A landscape with many valleys, sampled at points; each row gives a point and its height.
A ball rolls from a point to the lowest of its 2 nearest points, and stops where none of them is lower. Distance is the straight distance between rows; heights are no part of it.
q_337: [ -8  19 -33  24 -33  38 -49 -26 -22   2   7 -28   3  13 -14  20 -21 -26
  11  39 -12]  h=273
q_126: [ 24   4 -43  26 -20  16  32  -5 -26  45  -2 -13  -8  18 -28  21 -32  30
 -46 -42 -27]  h=604
q_253: [ 17  -2   3  10  -4 -33 -18   2 -32   2 -15 -22   2  36 -11  28   3   7
  14 -16 -27]  h=403
q_6: [ -2  14  27  -8   1 -15 -24 -16  -6 -11 -18 -35  15   3   0   9  27   7
   6 -20 -39]  h=444
q_980: [-12  26  25 -16   4  28  44 -19  17  16  -4 -18  -5 -29  -3 -26  16  -1
 -19 -35 -29]  h=544
q_886: [ 31 -40 -13  17 -19   0 -22   0 -20  41   5 -13  21 -42  11  48 -40  -7
   6 -38 -38]  h=413
q_198: [ 10 -26  34 -20  43  -4  27  11  27 -51   7  10 -12   7   4 -19  16  12
  -5  39  32]  h=388
q_685: [-15  10  28 -27  15 -18  -5   0  13 -11   0  25  -7  27 -11 -11 -16  20
  17  24  33]  h=657
q_744: [  5   6 -23  18 -47   4 -17   0   8   4  -2   6  25  19   0  -7  -5 -36
  14   2 -21]  h=389
q_556: [ -9 -25 -27  -5   6 -30  22 -16  -6  80  -3   0  -2  27  -1  14  -1  20
 -37 -38 -38]  h=291
q_947: [ 19  23 -38  40 -31  35 -32 -21 -23   4   6  -3  15   4 -17 -16 -10 -52
  24  15 -20]  h=353
q_857: [-27 -27  24 -18  37 -30 -25   2   2 -15  -5 -13  -6   6  -7 -23  54 -11
  17   1  -3]  h=350
q_805: [ 28  -7  -5  17 -14  26 -32 -32  36 -10   2   2  17 -33  -4 -41   5 -49
  11   8 -28]  h=701
q_323: [-22  -8  -8  10  24 -38  26  16  45 -39  12  14 -10 -16  50   6  29   1
  18   0   8]  h=560
q_192: [ 11  -8  -6  16  10 -53  -3  15 -33 -25 -25  14 -12  34  -7  14  15  20
  16  -5   9]  h=352
q_16: [-21   8  24 -19  29 -13  -1 -29 -11  13 -13 -37 -10 -12 -10 -11  54  22
 -25 -35 -35]  h=480
q_179: [ 50 -34 -33  21 -10  22  13   1 -43  45   5 -23  -1  16   5  61 -35 -43
  18   5 -38]  h=270
q_547: [-18   9  17 -28  16  31  20   4  29 -44   3   5   7   3  20 -39   8   3
   1  41  45]  h=346
q_821: [-18   1  36 -20  38   4  43  -4  24   4  -3 -23 -17 -16   7 -23  43   5
 -37 -26 -20]  h=514
q_127: [-10  14  -6  -7 -10  -4 -48  -7 -31  30   8 -20 -15  43 -21  32 -45  19
   9  26  10]  h=277
q_464: [ 30  -7  11   8  -4  14 -58 -25 -13  13  35  13  22 -33 -24   5 -53  -3
  18   5  13]  h=472
q_852: [ 35  -5 -30  30 -25  12  15 -30 -26  26   8 -34  -4  10  -1  60 -15 -37
 -19 -22 -48]  h=195
q_924: [  7   9 -31  23   0 -19  37  -6 -34  28 -23  -5 -25  34 -30  11  -2  43
 -37 -34 -18]  h=573
q_500: [ 30 -43   5  -7  -7  -8  -5  22   6  47 -11  -2  13 -13  12  33 -29  -1
  15 -19 -36]  h=382
q_200: [ -9  47 -24  16 -29  22  25 -24 -32  13 -24 -42   8  24   1  -4  16   2
 -19 -41 -37]  h=693
q_254: [  1  16 -41  15  14 -20  15  -7 -49  37  -5 -35 -11  47 -13  14  49 -10
 -25 -27 -30]  h=190
q_651: [-20  15 -29  18 -27 -19  16  17  -7  -7  -4  25  11  45  14  -3 -10 -29
  27   4  10]  h=332
q_3: [ 26 -50  12  -3  -8   8 -18  32  52 -21  22   9  12  -4   8 -17   0  15
 -23  27  30]  h=435
q_853: [ 35 -27 -31  16 -23   3   9  25 -18  45 -18   9   4   9  -7  32 -23 -31
  20  10 -41]  h=334
q_678: [-23  -5  29 -16  14  -8 -36  -3   8  18   5 -21   0  13 -17  13  -4  -2
  19  32 -16]  h=433
q_727: [  0  33  -2   2 -23  27  32 -19  -9   5 -33  -6  -6 -25   4 -20   9 -29
  15 -26 -35]  h=575
q_592: [ 14  30  28 -12 -13   1  -6 -12 -23 -23   7  10  23   8 -11  -4 -24  -7
  25 -33   4]  h=716
q_394: [-12   1 -26  11  14 -43  -5   1 -59   7 -20 -17 -19  23 -18   6  65  -8
  -4 -38 -21]  h=241
q_596: [ 17 -29  46 -14  25 -13  30  25  36 -17  10  11 -11   1   2 -10   4  -7
   1   1   4]  h=426
q_322: [ 18  10  -7  14 -31   4  18 -12  -6  26 -10   2  -2 -18 -19  20  -8   8
 -33 -43 -39]  h=634
q_444: [ -2  -4   9 -38  10   5  -5  34  20  14  10  33 -20 -32  -1  16 -10  35
 -43  19  70]  h=59
q_247: [ 43 -18  25  11  14  28 -27 -21  29  -6  33 -10  17 -56 -13 -24  -2 -41
  -3  -3 -14]  h=679
q_199: [  4  37 -35  25 -28  -1  21   4 -34 -26 -31 -41  11  25  13  -6  25   1
  -6 -47  -4]  h=722
q_399: [ 16  -4  45 -31  30  57  11   1   3 -42  33 -17  18  -6  -9 -40  -7 -30
  -1  27  14]  h=296
q_524: [-24  -4  32 -17   3  20 -41 -19  38   6  35 -36   8   7  -1   5 -19 -11
   3  35  -1]  h=473
q_376: [  3   0  34 -27  47  -2  49  12   9 -53  20 -23  13 -11  32 -20  29  -3
 -24 -25  16]  h=460
q_191: [  7   0 -32  12   1 -19  23  -4 -34  70   9 -18   7  37   3  36   8 -10
 -29 -32 -37]  h=249
q_515: [-18  -7  -7   1  27 -56  -6  -6 -42 -26 -17  16 -31   4  -1  -5  50  -1
  22 -27   4]  h=295
q_141: [  5  -1   3   1 -15 -23  22  -2  32  -6 -15   4   8   5  18  -4  23   4
 -27 -42 -19]  h=354
q_95: [-35  31   2   0  18 -23  15  -1 -34 -43 -19   9   2   3  28  -8  19  15
  46  11  27]  h=428
q_580: [ 14 -24  34 -27  50   9  41  16  -5 -66  16 -21   5  12  31 -37  24  -7
 -18  21  20]  h=425
q_638: [ -3  -4   7  -3  18 -44  52   1  18   3 -11  36 -34   0  20  13  -5  -6
  15 -18  -6]  h=507
q_494: [-21   4 -12   2 -31  18   4  10  31   2 -10   3  28  -5  16 -23  15 -46
  21   5 -23]  h=424
q_270: [-10   8 -14  13  10 -36  55 -16  -9  15 -29  30 -41  13   2   8   2  27
 -21 -30 -22]  h=542
q_982: [  6  24 -28  25 -25  20 -20  27 -25   4 -13  26 -21 -16 -34  13 -17  20
  -6  21  40]  h=569
q_104: [-12 -29  13  -4  -2 -17 -31  28  43 -12   4 -11  17   7   3 -12  25  13
 -11  28  15]  h=427
q_187: [-25  -4 -18  -6  -7  -9  -9  40  23  24  15  46 -13 -31  11  12 -24  28
 -12  14  65]  h=141
q_961: [-19 -40  34   0  42 -19 -13  38  18 -17  17 -24 -10   0   0 -27  49  -4
  -4  29  13]  h=391
q_950: [ 18 -13  31 -29  13  37 -44  -2  17  14  27   1   0 -25 -28   9 -37  22
 -15  32  28]  h=134
q_459: [ -2   8  30 -18   6 -34 -12  -2  -5 -17   2  17  17  40   2  -5 -19   9
  24 -22  16]  h=687
q_869: [-24  24  -8  14 -13  15  15 -32 -10  34  -9 -24   1   7 -23   9   7  34
 -37 -22 -51]  h=661
q_832: [-41  30  -9 -14  24  -4  12 -11  11 -38   4  17  -1   3  40 -20   6  28
  24  33  54]  h=390
q_739: [-10 -23  -6  -9   5 -43  12 -12  22  34   1   5  -6  19   7  -4  22  32
 -44 -51 -17]  h=323
q_451: [-11  -5 -21  -1 -22  16 -58 -22 -28  44  23 -13  -7   7  -1  47 -72   6
   0  22  11]  h=372
q_493: [ 13 -27 -13  14 -20  13 -54 -36 -14  19  17  -3  10 -19   3  32 -69 -15
  18  18   3]  h=434
q_31: [ -6  22   5   3  -8  27  11  -3  -5 -36 -16  36  -3 -26 -10 -17  -7   2
  32  29  25]  h=637
q_142: [  4  21  -4  17 -21  19  29  -3  -5 -22 -33  28 -15  -8  -1 -16  -6 -32
  36   4 -13]  h=605
q_120: [ 11  -8  14 -43   3  14 -28  20   7  33  -7  21 -21 -22 -12  17 -37  47
 -22  24  42]  h=149
q_801: [ -4  -2   1 -18  38   4  60   8   4 -65  24 -21  20 -43  64 -10  38   6
  -6 -16  24]  h=495
q_454: [-21  39 -17   9 -26  18 -30   7 -28  14  -4 -13  -3  34 -28   8 -13   0
  11  31   2]  h=166
q_796: [ 35   4 -19  24 -21  19 -44   4 -28  20   3  32  -1 -24 -40  -6 -44  18
   4   9  33]  h=519
q_517: [  6 -14  32 -18   9 -13  32  22  20  17   1  31 -10  -6  -7  -1 -30 -16
  27 -10  -1]  h=464
q_340: [-33   4  19 -20  14  -7 -20  -2   1 -14 -30 -18   5   6   0 -22  37   2
  31  36  -7]  h=387
q_834: [ 43 -17  19   9 -15  10  -9 -16  24  14   9   2  11 -46 -10   5  -8 -11
 -19 -36 -32]  h=658
q_798: [-44  14 -43  26 -18 -35   2  21  15 -15   3  29  13  21  36   5   9  -1
  16  16  29]  h=271
q_768: [ 14 -14   3   0 -13   9 -19  17  35 -38   6  39  16 -22  -3  -7  -3  32
 -17  17  50]  h=406
q_923: [  1  11 -21   3 -25  31 -33  -7  31   5  -7  26 -10 -29 -19 -21   3  -2
 -19  41  24]  h=351
q_595: [  0  10   6  -2 -14  -2 -11   7  -8 -16 -21  34 -16  16 -24   8 -23  29
  15  30  23]  h=622
q_965: [-12   3   7  -7  -6  50  -7   5  44 -10  15   7  -1 -20  -2 -47   4 -15
 -10  40  33]  h=303
q_970: [-13  30  11 -11   3 -21  19 -14 -35 -34 -38 -14  -6  27  17 -17  26   3
  35 -16  -4]  h=463
q_144: [-11  -1  -9   9  22   5  41  14  36 -59  19  -3  13 -47  65  -4  28   2
  22   9  13]  h=527
q_485: [  6   7  33 -27  26  57 -27  -3  10  -5  56 -13  11 -18 -20 -24 -23 -11
 -15  28  30]  h=222
q_499: [-27 -17 -25  21 -15 -20   3  38  33   4   5  46   5 -16  14   9 -12  -1
  16  23  27]  h=208

For each start below, name the point where the ball stops.
q_200 | q_198
q_805 | q_454
q_982 | q_454
q_247 | q_198
q_142 | q_254

Call two points neighbours if one is among the 2 nearest of the other. Go from one point of each pair to the other, from neighbour to neighbour, staying as low as possible. Name the highest point that can't be avoided.
q_965 and q_950 | q_547
q_444 and q_950 | q_120
q_454 and q_965 | q_744
